Points on a hilly landscape, in no order, each with its height.
From any point a ball takes the steepest step (drop divided by distance) to one of its 2 nearest points. It stops when none of these is lower. Distance is the straight distance between rows; heights are no part of it.
sosep height 4.89: [103 168 181 110 128 108  85 154 119 169 154 151 122 173 127 108 129 155
 119 118 136 126 116 114  86 153  89 124 157 157]
gak height 3.49: [ 86 146 186 124 131 141  70 103 129 175 144 169  81 153 141  85 177 111
 118 156 135 123 143 117  70 136 139 122 115  99]
lalob height 6.52: [160 153 149  87  78  80 126 118 132 135 114  94 139 127 135 106 144  93
 140 114 180 106 137 121 179 153 227 112 140 165]
dori height 6.14: [195 132 137  74 136 145 120 112 153 118 147  86 150 114 182 149 132 149
 139 101 131 137  99 135 125 132 165 127 143 153]
romub height 3.90: [184 166  76 140 105 129 176 134 104 104  95 159 124 111 132 102  92 152
 145  96 178 123 115 159 131  80 140 131 112 165]
nalof height 3.13: [156 187 165 154 106 126 102 134 148 119  79 108 115 118 129 131 115 103
 114 126 168 140 136 122 136 105 191 115 123 107]
dus height 3.70: [ 63 110 150 164 167 150 173 138 103 102 126 190 118 142 118 102  98 109
 137 117 133 131 120 104 123 149  97 164  99  60]
tevo height 6.90: [ 87 119 145 156 158 141 130 107 135  71  93  89 127  92 114 154 120 120
 175 140  78 149 149  39  90 136 117 151 105 113]
ses height 7.30: [139 148 145 132 132 159  65 142 169 148 104 115 180 148 125 163 116 150
 171 140 158 159 115 113 106 133 134 179 114 145]
leg height 4.66: [ 80 178 110 139  98 139 141 121 100 148  93 145 136 118 124 132  57 130
 154 127 165 158 129 149 152  90 131 135 134 111]
gapon height 4.27: [149 137 178 111 150 120  90  86  83 154 126 125 120  93 133  93 156 130
 134 143 124  99 104 157 130 165  95 124 133  91]
pazot height 4.39: [144 118  81  85 114  59 137 198 139 172 122  77 164 182 134 111 154 170
  70 127 151 115 132 163 153 129 133 144 137 148]
Vez height 5.69: [ 25  96 110 130 117 173 174  93 143 132 183 163 131 144 143 131 119 123
 121 138  87 152  78 137 112 121 135 141 132 108]
nom height 7.12: [121  49 103  97 153 136 165 139 100 129 138 141 156 118  99 143 130 186
 189 129  91 121 137 121 147 142  67 153 124 140]
Pezi height 6.04: [171 140 111 123 107 141 111 171 110 161 106 154 114 143 102  70 125 169
 176 141 144 114 139 164 151 117 151  86 122 211]
nuri height 3.37: [ 48 105 169 165 139 115 146 130  91  90 155 150 127 119 130  83  85 134
 133 160 135 130 142  80 140 123 132 138  87  44]
San height 6.71: [130 125 150 177 164 146  93  98 148  86  95 129 108 105 146 163 122 123
 138  77 114 177  91  80 104  86 175  92  94  51]
kiv height 6.16: [114 132 127 185 132 116 186 104  98 139 153 118 145  99 118 126 167  69
 107 160 106  77 126 174 160 157 135 122 104 121]
Fad height 5.14: [121 179 133 149 116 109 139  97 135  89 118  84 104  99 110 173 117  96
  83  86  95 156  92 120  88 104  93 107 168  94]
zefa height 3.09: [ 71 115 169 162 137 102 109  86  91 127 142 123 140  93 138  79 116 128
 160 185 135 115 131 109 155 137 103 143  99  60]
Muma height 7.00: [119  48  96  85 107 119 137 113 143 170 178 142 163 134 133 155 159 170
 172 122 105 122 106 144 137 130 120 153 136 148]
tisu height 4.21: [162 108  91 114 142  91 145 196 163 138 141 119 138 158 151 147 123 181
  94 132 144 115 145 133 141 101  91 148 121 148]
gelip height 3.18: [194  97 138 147 139 121 170 147 120 102 106 111 163 123 121 152 147  91
 140  98 135  80 142 149 204 179 173 103 122 131]
nubip height 7.87: [ 53  85  97 102 124 140 218 107 107 104 181 148 123 130  99 147 120 129
 143 127  87 145 160  90 110 132  92 168 146 165]
sufa height 6.40: [128 129 114 136 117 157 142 119 149 123 105 135 139 115 108 163 144  85
 160 124 104 138 155 128  78 145 105 179 141 138]
neri height 7.36: [ 97 103 105 150 146 122 189 177 123 136 153 175 140 143 137 140 105 144
 162 141 122  87 167 122 172 122 105 134  92 161]
vumum height 6.60: [132 122 112 143 141 129  84 131 182 116 120 136 142 136 139 206 102 132
 185  70 106 161 134  75 131 117 105 117 159 166]
Bikod height 5.27: [132 177 142 107 123 103  88 159 132 160  78 164 106 154 101  88 138 116
 120 129 179 119 111  74 176 151 180  87  94 166]
digik height 3.02: [170 133 101 111 120 123 175 118 152  90  96 127  74  91 157 143 123 108
 110 101 160 138 180 123 108  82 125 175 130  99]
Ropi height 6.68: [174 167 160  97 106  83 134 152 147 132 115  62 137 125 137 107 160 112
  93 158 146 107 150 141 165 135 187 145 144 165]
mub height 6.88: [129 102 142 127 130 137 119  73 149 118 110 147  95 109 132 170 124 120
 131  63 124 153  94 100 132  93 148 117 134  49]
Bitog height 8.55: [ 70 152 131 158  92  89 122 123 130 139  94 126 159 130 117  92 123 100
 174 151 169 120 127 110 178 116 213 133  83 127]
Rusar height 2.59: [ 67 150 122 131 144  98  75  60 109 141 132 131 140 122 159  65 156 111
 167 187 143  94 142 109 177 124 100  97  77  98]
nolu height 3.91: [139 139 123 167 119 105 185  90 113  57 168 121 135  97 137 102 138 100
 101 136 143 117 111 104  76 140  82 180 121 107]
mamam height 7.48: [117 154  93  71  79  98  68  91 136 127  96 106 158 157 112  87 174  53
 120 147 167 108 131 136 159 129 203  86  88 122]
Sev height 3.21: [115 167 124  96 131 199 166 129 111 122 135 159 120 152 149 142  84 132
 117 100 125 147 101 118  86 126 143 110 126 134]
mube height 7.23: [ 79  69 103 124 175 165 181 128 113 123 150 169 135 121 144 135 104 162
 166 120  90 124 116 123 186 136 100 116 112 118]
vuz height 5.94: [ 28 128 158 142 133 135 158 132 143 119 206 137 137 159 141 145 109 127
 135 137  83 143 100  80 124 128 129 122 131 147]
lika height 3.55: [175 112 122  81 129 106 134 126  94 157  97 132 151 133 147  89 140 153
 139  79 175  90  99 159 174 157 172 105  92 107]
Mus height 5.73: [104 122 145 116 127 135 132 126 107  99 196 129 109 117 126 132  80 164
  90 165 107 143 136  74 142 119  61  99 158 125]
pamu height 7.51: [ 89 117 172 167 192 154 100 127 138 119 120 149 103 121 152 155  91 132
 171 100 122 157 148  71 196 115 153  96  88  82]
golis height 3.35: [148  96 103 142 112 127 154 142 125 127 139  88 187 142 123 180 126  94
 122 105 123 103 105 164 186 175 179  87 130 125]
zudut height 7.24: [ 96 132 144 157 113 126  82 131 142 113  88  79 156  89  77 175 122 106
 164 141  83 171 142 129 100 106 130 147 143  73]
mipe height 6.31: [ 72 174 175 159 130 144 178 144 125  74 166 109 134 150 128 136 104 100
 119 133 101 139 129  62  82 135 151 114 118 140]
Rilim height 6.34: [152 158 189  85 115 134 134  99 129 142 160 107 146 119 175 120 138 130
 161 115 148 119 114 113 143 140 206 129 129 158]
Vemo height 6.37: [122 108 142  83 117  96 156 164 105 165 156  90 134 136  92 126 190 134
  95 157 118 110 179 168 115 171 107 162 153 147]
sope height 8.77: [132 168 151 157 152 192 134 101 114 123  74 165 111  96 139 103  94 104
 163 148 168 155 124 126 183 117 199 136  90 120]
melit height 7.71: [125  95  66 102 126 132 143 103 153 113 105 135  84 106 143 158 105 143
 154 101 123 135 172  56  80 120  97 179 119 163]
Tutom height 4.60: [155 113 174 122 158 120 140  86  84  82 136 117 115  70 114 103 124 132
 112 133 121 129 108 114 128 155  59 145 149  60]
vafav height 5.85: [197 120 113 106 106 125  84 170 131 161  80 171 120 134  95  70 160 129
 165 139 169 118 121 145 150 160 186 117 133 204]
Tur height 7.80: [129 105 136 139 135 143 142 152 159 143 168 167 115 153 160 175 124 111
 155 104 104 117 167 114 171 139 157  64 151 165]
renut height 2.25: [123  79 131 115 138  93 159  83  92 134 178 103 104  97  97 147 173 159
  87 110  84 113 115 136 167 125 103  80 164 123]
kader height 6.99: [ 89 188 141 182 109 146  95 121 132 122  89  87 138  98 109 164  81  93
 133 150  95 168 130 147 124  90 135  94 147  93]
reb height 3.81: [127 170 146 139 107  92 127 163 154 137 117  96 133 157 137 154 105 137
  91 111 154 122 119 111 154 112 154  95 119 122]
lefup height 1.81: [ 94  64 147 103 116  93 134  69 125 144 165 112 123 118 112 152 153 156
 113 135  91 108  99 100 176 112 124 118 128  98]
pul height 7.69: [108 113 130 149 103  99  81 154 169 163 132 173 136 176 146 142 115 114
 172  96 193 131 163 111 144 125 184 151 106 140]
palud height 8.69: [ 77 179 170 181 125 121 137 119 139 123 124 130 164 134 131  99 122 108
 167 156 135 115  92 105 155 134 188 136 106 161]
nezo height 5.33: [133 116 126 111 111 100 161 159  69 124 164  91  74 123 104  77 128 189
 135 103 116 133 168 161 128  96  86  82 152 142]
kofun height 4.37: [126  76  89 122 115 136 139 125 134 169 149 212  74 131 148 134 126 145
 119 123 136 115 161 156 135  84 108 113 117 106]
digu height 4.13: [138 110  61 154 135 169 151 128 129 139 137 211 102 123 163 132 102 151
 161 104 133 133 138 163 121  71 104 114 114 142]
vomo height 4.43: [143  53  74 109 141 110 176 165 135 128 166 167  88 149 131 148 130 185
  92  93 121 112 147 120 146  86  92 117 109 129]
gup height 7.72: [159 170 134  97  95 122  67 156 113 165  29 129 120 113  57 103 119  99
 122 150 175 145 139 149 162 158 163 131 142 136]
Dalo height 8.23: [180 117 133 156 168 147 161 127 186 103 166 167  96 133 184 137 172 119
 112 130 132  88 142 101 101 115 126 148  95 147]
sop height 3.54: [169 152  84 121  89  89 187 148 143  97  98 133 125 116 145 137 103 118
 127  83 191 130 171 141 129  81 148 173 126 144]
mig height 6.55: [ 75 172 160 201 151 156  85 127 131  99 112 113 132 110 113 144  81 132
 141 181  99 171 129  93 105 104  78 109 137 102]
badu height 3.97: [141 142 178 104 133 146  64  97 118 169 122 128 122 120 140  88 163 128
 126 167 156 115 117 146 102 145 147 155 100  89]
Firu height 6.20: [125 120 182  78 127  87 117 121 131 148 158  59 110 122 121 119 189 126
  74 156  99 131 134 137 112 148 122 159 167 106]
ziru height 1.88: [124 124 139 173 144 195 145 157 142  86  87 104 161 134 113 161 118  75
 124 133  87 130 123 123 138 149 198  91  91  84]
Kuz height 2.87: [120 154 135 197 142 140 161 155 137  67  76 147 151 126 110 115 123 102
 143 156 149 129 130  86 110 104 210 156  52 119]
Kat height 5.98: [189 145  78  91 130 150 132 165 137 114  91  68 147 126 110 154 117 112
  52 110 115 149 117 191  85 129 118 145 154 134]
fodit height 6.83: [200 107 118 110 107  81 113 164 157 109 106  72 150 149 143 131 142  87
 106 118 160 121 152 178 162 152 181 150 186 146]
dusup height 6.29: [149 139 111 156 129 149 159 176 102 140  96 165 154 144 102 107 113 142
 155 118 116 108  87 149 180 142 152  68 117 186]
Teg height 3.33: [119  91 149 141 146 111  94  95 132 129 187 168  83 137 159 102 131 161
  70 140 142 106  78  91 126 109  93 101 104  69]
Nalo height 4.77: [145 151 108 142 126 115 154 102  91 111 130 107 115  84 114 167 113 128
 106  71  77 145  93 168 121 100  78  70 179 116]
ruvuf height 7.35: [131  76 129 153 123 165  59 130 148  84  83  95 150 109 100 181 117  93
 172 157 106 184 174 123  98 129 182 132 137  78]
dipe height 4.45: [134 119  81 178 144 135 137  97 115 107 115 145 124  82 115 161 114 137
 139 131  74 132 100 148 139  98  32 101 158 118]
falu height 6.92: [166  85  96 117 119  92 106 119 142 170 174 120 157 136 170 125 176 171
 158  95 120 101  86 169 135 126 132  90 131 163]
Kaz height 7.28: [153 158 122 103 136 179 139 153 108  94 137 134 131 140 124 110 104 154
 114 165 134 138 148 114  52 148  70 166 143 172]
vezog height 5.49: [124 114 123  83 116  96 124 152 101 134 201 116  89 129 136 103 103 202
  87 160 118 142 162 125 127  99  62  98 179 161]
bil height 5.50: [ 82 166 116 134  91  90 140 106  69 162 157 151 153 147 117  86 120 140
 148  84 124 138  69 185  80 134 101 113 170 152]
riz height 2.94: [195  69 138 109 148 106 140 144 145 130 154 100 127 120 144 150 186 129
 122  95 102  97 150 152 171 165 149  91 161 135]
Ladup height 6.39: [139 151 168 131 133  88 118 132 121  77 103  57 161 106 130 126 115 151
 120 121 152 147  93  99 102 103 170 151  87  50]
lavut height 7.43: [179 104 124 114 118 176  58 141 153  91  85  75 147 128 114 162 102  86
 131 148 154 162 151 154  97 137 187 153 125  87]
remom height 8.10: [127 124 153 100 153 186 148 149  82 156 109 162 121 121 118 114 106 153
 189 136 113 130 183 149 153 145 119 112 146 152]
gan height 2.29: [145 148 150 134 113 140 134 136 159  92  94 112  91 113 129 156 129  90
 112 103 149 157 178 114  87  97 182 147 127  74]
Von height 6.50: [107 166 112 187 137 119 195 159  84 141 105 162 123 142  88  96 139 100
 107 113 104  87 114 153 189 156 142  46 127 176]
Der height 7.04: [137 153 177 127 162 138  78 120 116 136 101 114 158 111 118 148 110 165
 185 124 133 154 114 107 128 148  77 157 139 126]
sefe height 6.51: [132  99 155  90 140 151 162 185 107 156 161 131 120 169 113 122 163 158
  79 163 121  98 164 132 118 182 109 133 121 135]
Deson height 6.81: [146 129 151 103 148 112 101 135 132 125 101 118 129 116 111 168 111 170
 182  58 111 169 132 103 122 127  78 128 181 142]
Nufot height 3.31: [175 127 134  95 154 134 119 136 110 156 107 128 110 139 163 103 139 146
  73 104 159  92  99 151 162 149 148  72  93  75]
boso height 4.53: [100 157 156 170 127 109 118 162 126 160 150 148 143 173 120 121 147 128
  98 150 114  95 113 137 111 167  79 102 135 152]
Seve height 3.58: [130 100 156  93 125 154 103 121 153 153 115 193  47 127 115 157 132 133
 129  86 138 170 183 118 102  99 123 153 165 108]
bisi height 5.95: [168 151 135 161 120 115 150 131 121 142 112 144 134 120 116 101 158 109
 106 171 147  67 126 157 145 145 133 144  93 145]
zez height 7.95: [149  89 144  95 137 144 125 170 123 164 147 161  93 139 134 128 150 154
 162 113 101 115 201 144 145 137 130  76 150 165]
mok height 3.61: [113 134 148 179 116  93 149 100 132  93 179 131 121 122 141 115 138 122
  88 125 131 120  78 107  96 113 106 130 114  78]
Zesev height 7.52: [ 92 131 143 136 123 132 154 161 146 144 144 166 127 152 134 141 106 123
 156 140 150 112 175 101 139 115 150 165  92 140]
Saf height 7.02: [155 114 115 144  86  87  74 139 181 169 132 135 144 172 143 130 184  85
 122 125 144  96 142 176 117 157 152 120 164 163]
Pez height 4.01: [175 100  65 122 142  99 142 136 147 109 126 105 146 115 148 143 131 179
 109 118 132 118 103 143 119 103  62 156 123 126]
Kilat height 4.20: [173 144  48 154 126 190 157 137 123 109  88 168 137 108 142 132  78 128
 160 134 141 128 132 161 147  98 132 112 112 165]
mebeg height 8.56: [ 77 158 157 172 187 216 141  93 135  87  90 144 116  90 153 102  98 104
 167 142 122 166 127 131 139 126 168 133  96  95]
peg height 6.54: [131 140 185 182 170  98  95 134 136  99 115 119 137 125 156 136 132 147
 131 100 148 143  91  80 118 103 191  94  67  56]
vol height 5.66: [112 133 122 135 127 135 149 126  91 145 106 167 169 147 111 123 119 138
 169  57 127 140  67 170  87 145 103 146 143 119]
lugol height 8.28: [ 49 134 159 104 141 175 140 137  98 166 101 155 108 133 123 111  96 126
 162 155 127 139 189 136 175 149 143 118 133 108]
nuvus height 5.40: [109 105 105 102 117 148 160 107  76 162 183 119 146 123  91 133 145 112
  79 139 108 132  86 198  83 154 110 148 136 113]
zivun height 7.92: [153  78 111 103 155 110 143  98 163  90 132 140  88 117 126 162 139 158
 125  76  88 116 145  68 132  93  93 141 145 172]
taf height 5.97: [149 132 170 121 139  91 127 110 155 102 143  48 119  98 110 143 188  93
  62 130  78 150 106 133  85 126 120 172 165 103]
lamor height 7.81: [155 119 135 123 127  77  61 130 175 174 123 161 105 147 164 118 150 138
 158  85 191 145 167 135 123 113 142 177 144 140]
Gizat height 3.72: [133  92  81 102  68 135  97  97 175 133 156  83 146 110 127 197 114 109
 121 138 101 156 110 156 116  97 154 132 161 121]
nufeg height 8.61: [ 84 176 184 163 127  90 121 139 134 134 171 107 144 162 154  97 138 121
 118 167 124  83 116  68 151 140 175  80  87 159]
Lozup height 5.62: [164 133 159 109 136 130  68 146 132 167  84 152 134 160 124 105 141 124
 159 111 178 111 147 113 177 176 174  94 123 162]
fegu height 2.50: [121 142 117 113 119 212 150 140 127 110  93 122 147 149 121 172  81  82
 117  85 118 154 107 136 121 152 188  98 133  97]
noge height 2.16: [112 146 126 204 168 182 159 150 157  78  91 138 144 144 137 147 126  88
 129 127 104 111 114  77 106 142 156 112  67 116]
feve height 5.83: [112 143 129 120  88 118 126 168 140 158  99 132  78 146 126 120 131 116
  71 172 164 110 209 136 134 101 152 116  95  81]
nage height 5.02: [103 156 116  91  95 103 131 138  85 169 113 151 111 134 132 111  77 159
 156  96 167 131 164 139 161  98 136  87 134 135]
Lef height 6.79: [122  80 113 127 132 130 139 120 119 118 239 156 149 147 164 104 114 181
 110 161 133 111  86  98 120 136  88 133 109 142]
Kelim height 6.28: [159 151 123 122 151 122 155 126 136  89 135  50 132 105 111 150 173  92
  80 128  84 126 130 124  61 172  89 175 157 166]
Govo height 5.20: [146 148 113  83  98  98 161 140  85 150 136 102 107 122 132 107 120 161
 109 105 144 128 153 174 140 111 134  91 151 137]
mogad height 3.03: [154 130 147 115 157 107 109 131 126 130 142  95 107 132 180 113 128 172
  53 152 150 101  93 112 161 126 114  86 101  63]
gapop height 6.93: [198 133 127 140 112  92  77 169 177 139 100  99 153 169 131 120 165  84
  81 106 141 113 108 189 127 163 168 122 189 164]
niv height 6.27: [164 131 133 109 113 105 129 115 122  95 103  34 168  81 110 151 117  92
 112 122 132 131 109 155 123 124 168 165  97  76]
bir height 7.38: [126 138  86 120  83 106 109 124 136 148 111 118 165 161 109 109 165  56
 101 141 145  87  90 137 183 168 207  64  98 158]
mog height 7.25: [ 81 160 102 118  98 111  84 104 135 161 108 135 181 179 135 109 142  72
 152  89 134 112  90 136 178 164 180  45 137 155]
fef height 4.14: [122 120 154 115 169 176 136 106 109 122 137 222  42 109 137 134 104 136
 144 100 130 153 165  99 115  91  99 127 134 110]
kopim height 7.47: [154 154 142  69 129 173 134 158 137 121 174 110 113 156 154 131 114 173
  89 165 120 142 137 114  80 130 111 133 150 182]
Mabu height 5.70: [180 186 131 122 132 172 103 163 143 124  68 125 127 137 109 139 111 127
  79 126 145 150 114 160  85 123 113 147 143 132]
susa height 2.65: [170  75 126 122 174 111 153 151 125 123 161  86 111 127 110 145 197 173
  88  84  73 121 121 142 153 137 105  72 170 145]
toziv height 5.37: [175 184 126 100 113 117 100 155 123 154  99 114 121 128 123  87 121 158
  83 155 160 139 124 187  91 108 105 176 166 147]
ruf height 3.92: [161  73  74 132  97 150  97  94 161 113 128 106 135  81 142 191 103  98
 167 158 122 140 155 151 162 100 135 138 146 110]
ropag height 6.63: [ 89 162 144 145 141 171 180 133 109  58 120  82 133 112 126 127 101  97
 134 172  94 128 166  57  83 159 144 140  92 133]
lek height 5.76: [175 135 136 162 129 103 118 111 125 137 138 155 127 101 145  78 161 136
 124 186 166  82 128 163 107 129  78 189 112 133]
Viz height 6.33: [111 142 121 167 131 143 178 120 112 126 145 103 190 100  94 127 141  74
 140 195  94 101 120 176 149 159 132 174 109 176]
gaka height 8.36: [152 126 145 138 134 103 138 120 154 133 190 126  90 114 168 132 171 138
  96 164 113 100 143 125 127 110 109 124 138 145]
tor height 7.70: [ 84  79 149 100 122 134 166 125 152 131 174 160 103 137 122 152 142 123
 161 138 110 126 178  84 108 116 133 194 115 139]
sasa height 7.90: [107 189 188 140 148 194  94 128  99 142  72 160 131 145  93 112  93 129
 147 131 160 182  99 124 108 146 142 149 126 120]
dulak height 3.69: [194  86  95  97 128  90 126 113  95 155 112 107 151  92 136  97 155 145
 139 113 151  92 110 209 160 138 122 140 103 101]
kede height 7.91: [200 115 118 119 142  69  73 147 139 161  75 131 132 136 156  80 152 157
 155  77 192 127 142 164 155 126 137 151 142 130]
solu height 1.91: [ 45 146 130 107 122  71  58  73 120 153 180 129 151 153 154  79 154 128
 143 158 130 112 112  87 135 130  72  85 111 118]
Noni height 7.50: [143 142  91  96 133 165 116 136 149 114 103 127 106 124 138 147  90 156
 132 152 160 155 167  93  72 109  85 189 112 133]
Zom height 8.11: [147  82 116 150 157 137 154 102 184  95 145 145  97 119 152 176 156 113
 136 110  96 105 140  58 135 111 131 131 104 133]
zak height 4.91: [152 174 106  79 113  74 120 146 113 140  54 137  98 142  97  63 166 102
  78 127 176  99 141 130 172 139 150  90 107 133]
Vef height 5.17: [148 167 169  79 127  93  86 160 107 170 101 108 133 155 109  66 161 152
  95 136 138 127 131 166  90 159  99 156 175 155]
tel height 8.46: [105 132 179 127 125  74 116 124 154 135 213  90 121 143 165 130 153 153
 110 165 117 101 127  78 136 118 130 108 124 149]
Mep height 6.85: [120  93 105  96 128  81 132 122 107 161 217 147 126 150 178  95 139 196
 118 113 145  98  86 129 134 116 119  96 107 152]
ket height 6.32: [113 149 121 164 140 103 178 124  68 151 112 104 161 106  85 116 149  71
 113 120  97  86 117 178 202 179 147  73 128 152]
Vimet height 5.35: [100 150 112 109  84 100 167 136  81 174 148 140 144 158 110  99 148 132
 127  96 137 116 114 178 111 136 148 106 137 171]
pake height 4.88: [104 101 145 128 150 146 180  96  68  92 139 102 138  85  86 137 121 108
 105 145  88 126 112 129 139 170  75 147 129  64]
Leno height 6.53: [110 147  93 179 137 168 159 111 127 107 161 127 175 115 141 127 116 115
 139 200  93 109 101 149 121 140  86 154 121 177]
mifa height 2.91: [108 104 188 112 126 125  91  83 139 154 141 177  48 116 112 110 166 127
 108 142 130 140 144 115  77 100 115 165 145  81]
gosud height 6.65: [105 115 128 150 141 128 144 117 125 107 128 140 153 122  94 146 141 118
 150 127  87 132 104 109  85 155  45 176 146 134]
mot height 5.91: [169 150  97  84 126 142 104 122 183 103 119  59 117 116 171 163 122 135
  98 119 110 167 119 101  85 104 131 152 161 148]
mumu height 6.38: [172 151 110 153 121 122  78 149 180 105 106 116 119 131 155 194  83 122
 152  94 157 164 166 114 151  98 124  99 175 155]
dozu height 5.54: [ 72  95  93 100 104 172 170  81 104 158 204 128 135 110 129 139 135 115
 111 173  94 138 102 171 117 122 145 147 124 123]
beti height 4.54: [156 134 104  97 103  68 131 192 120 169 117 101 141 172 105  51 182 165
 109 125 145 102 143 169 135 137 146 127 139 211]
mipuv height 6.97: [167  80  77 118 148 132 128 121 108  73 139 106 118 121 109  77 128 190
 125  88  91 146  94  98  48 149  29 142 154 159]
nud height 5.18: [141  75 120  84 148 162 165 104  70 126 131 124 130 101  66 148 153 122
 110 100  77 141 104 167  96 162  83 147 148  99]
Sur height 6.69: [156 152  93 152 128 159 136 126 118 109 183 140 160 128 161 110  96 170
 109 198 138 107  86 139 117 121  80 124 107 174]
Peki height 3.84: [205 109  90 138 150 115 155 122  99 107 117 101 140  80 137 124 135 161
 141 117 121 100 115 181 148 114  92 120 107 121]
Rifo height 4.12: [127  99  83 172 127 135 116  82 147 138 119 135 136  67 145 163 121 103
 169 162  95 121 129 170 181  94  93 131 132 104]
vuzu height 5.58: [168 166 117 141 116  72 106 140 131 149 141 143 123 135 159  56 146 171
 111 155 171 108 112 169 101  95  94 159 139 182]
Tos height 7.13: [106 119 105 129  98  99  38  94 164 173 126 128 178 166 154 119 176  80
 170 131 135 105 123 142 150 160 159  83 122 140]
rivo height 8.29: [103 168 145 176 188 217 104  93 116 107  95 173 114 128 143 108  90 124
 155 131 146 182 110 108  88 133 108 153 102 110]
Zage height 7.55: [160 124 130 126 102 175  57 141 129 135  58 123 159 134  75 138  88  77
 157 159 171 155 124 163 149 162 199 159 138 135]
kizik height 4.19: [119 147 116 138 112  85 120 169 143 165 116 120 114 167 125 133 152 125
  48 111 138 107 127 153 123 136 104  94 129  96]
zur height 6.15: [198 142  67 126 139 140  79 150 206  93  80  85 121 139 179 169 105 134
 110 108 158 163 148 105 105 109 124 142 155 152]
kef height 7.54: [124 155 172 153 126 162  63 156 140 144  63 128 159 162  79 142 121 133
 146 129 161 188 122 125  81 139 163 174 102 102]
Rer height 5.86: [140 124 131 128 135 181 110 110 139 151 118 174 161 142 147 141 129 109
 189  78 122 146  92 166 110 149 160 124 154 143]
gepak height 7.11: [131 134  70 106 122 162 126 117 102 109 127 130 121 113 119 117  94 168
 159 124 101 158 126 112  39 131  50 145 160 185]
nelu height 6.70: [180 133 168  86 156 130 166 190 125 138 129 124 129 173 140  92 168 156
  77 124 148  97 129 133 136 167 162 135 120 160]
Sebe height 4.69: [ 62 112 129 120 133 145 151  97 129 110 158 199  57 135 111 151  81 131
 113 109  96 150 145  71 125  69  99 134 154 134]
zope height 4.16: [ 66 148 132 171 138  99 150 107 107 132 134 188 112 126 144 118  81 124
 161  89 154 142 115 124 138  93  98 155 124  97]
kipi height 5.41: [ 53  95 117 145  82  93 147 123 136 135 172 126  92 141  87 157 133 129
  68 169 100 134 139 113 114  82 104 127 136  93]
finev height 6.17: [150 134  80 116 104 144 149 147 137  94 105  42 162 115  96 192 109  79
  87 125 110 137 134 144 111 143 147 142 110 108]
dogup height 7.68: [120  99 147 170 154 156 123 138 158 132 128 153 132 135 168 153 114 102
 175 120 125 111 153 108 204 141 177  85 117 115]
simaf height 6.08: [ 98 154 130 134 131 160 106 113 129  79 144  91 120 109 126 144  68 145
 114 173  98 163 128  45  95 122  58 114 147 128]
Rubeb height 6.84: [133  85 141 118 150 108 126 120 117  98 153 148 135 132  96 116 133 178
 125  95 103 140  86 102  90 141  41 155 162 126]
tuno height 5.57: [130 147 130  97 121 102 130 101 156  93 125  80 100 113 125 156 130 135
  82 107 105 167 112  95  76  96  91 158 183 126]
lom height 6.12: [104 137 140 145 128 175 134  88 148 134 124 155 145 113 147 140 135  89
 204 129 121 156 139 135 105 130 160 182 130 140]
ter height 6.18: [187 123 105 143 122 181 138 146 143 129  97 147 149 123 119 142 129 101
 125 158 145 101 131 159 145 138 155 150  98 137]
luper height 5.15: [ 39  87 116 152 107 127 153  93 140 128 190 190  80 130 109 119 107 128
 113 180  88 129 152 105 134  79  87 145 146 132]
dak height 1.36: [ 52  99 133 128 114  56 102  72 125 159 181 129 136 128 143 117 134 147
 146 131 113 111  82  90 160 118 101 106 123  99]
kuf height 7.20: [ 78 135 178 158 185 158  99 135 146 104 109 143 115 138 117 163 105 125
 178  98 107 175 144  50 103 128 127 146 105 109]
toba height 4.72: [153 150 127  96 116  78 143 169  74 144  81 125 104 140  67  33 180 134
 125 136 146  90 162 159 141 154 119 108 126 175]
Minev height 3.77: [117 154  88 150 136 167 158 101 101 107 130 189 109 121 150 128  76 141
 131  96 136 151  92 136  91  88  83 118 134 114]
Ribe height 3.53: [112  99 112 108  84 154 109 131 151 155 163  73 192 148 124 187 120 103
 127 147  97 136 103 162 140 155 181 110 139 134]
Gife height 5.61: [100  97 129 107 101 137 153 140 129 124 145 127  81 129 114 140 125 138
  79 180 134 132 165 117 104  93 132 150 100  64]
Popa height 8.44: [ 42 122 127 129 106 119 118 130 125 167  74 141 147 139 110  97 124  85
 181 148 154 124 197 136 186 151 172 137 113 104]

Call two points neighbours if one is among the 2 nearest of the other. Go from one point of each pair to the other, from neighbour to neighbour, staying as low as possible. Name the highest point that can't be avoided.
mogad, kiv | Von
ziru, gan | Kilat
taf, dak | Kelim
gan, mogad | vomo

For each start below, name every point that the ball comes to, in order.
bisi | lek > vuzu > toziv > Vef > sosep > boso > kizik > reb > nalof > gan
lugol | remom > zez > Tur > dogup > pamu > kuf > tevo > ropag > mipe > vuz > Vez > dozu > nuvus > nud > pake > Tutom > gapon > badu > gak > mifa
neri | mube > nom > Muma > falu > Mep > Lef > Sur > Leno > Viz > kiv
Pezi | vafav > Lozup > Bikod > zak > toba > beti > pazot > tisu > Pez > Peki > dulak > lika > Nufot > mogad
peg | Ladup > niv > finev > Kat > Mabu > toziv > Vef > sosep > boso > kizik > reb > nalof > gan
mog | Tos > Saf > gapop > fodit > Ropi > lalob > Rilim > dori > mot > tuno > Fad > Nalo > dipe > Rifo > ruf > Gizat > Ribe > golis > gelip > riz > susa > renut > lefup > dak
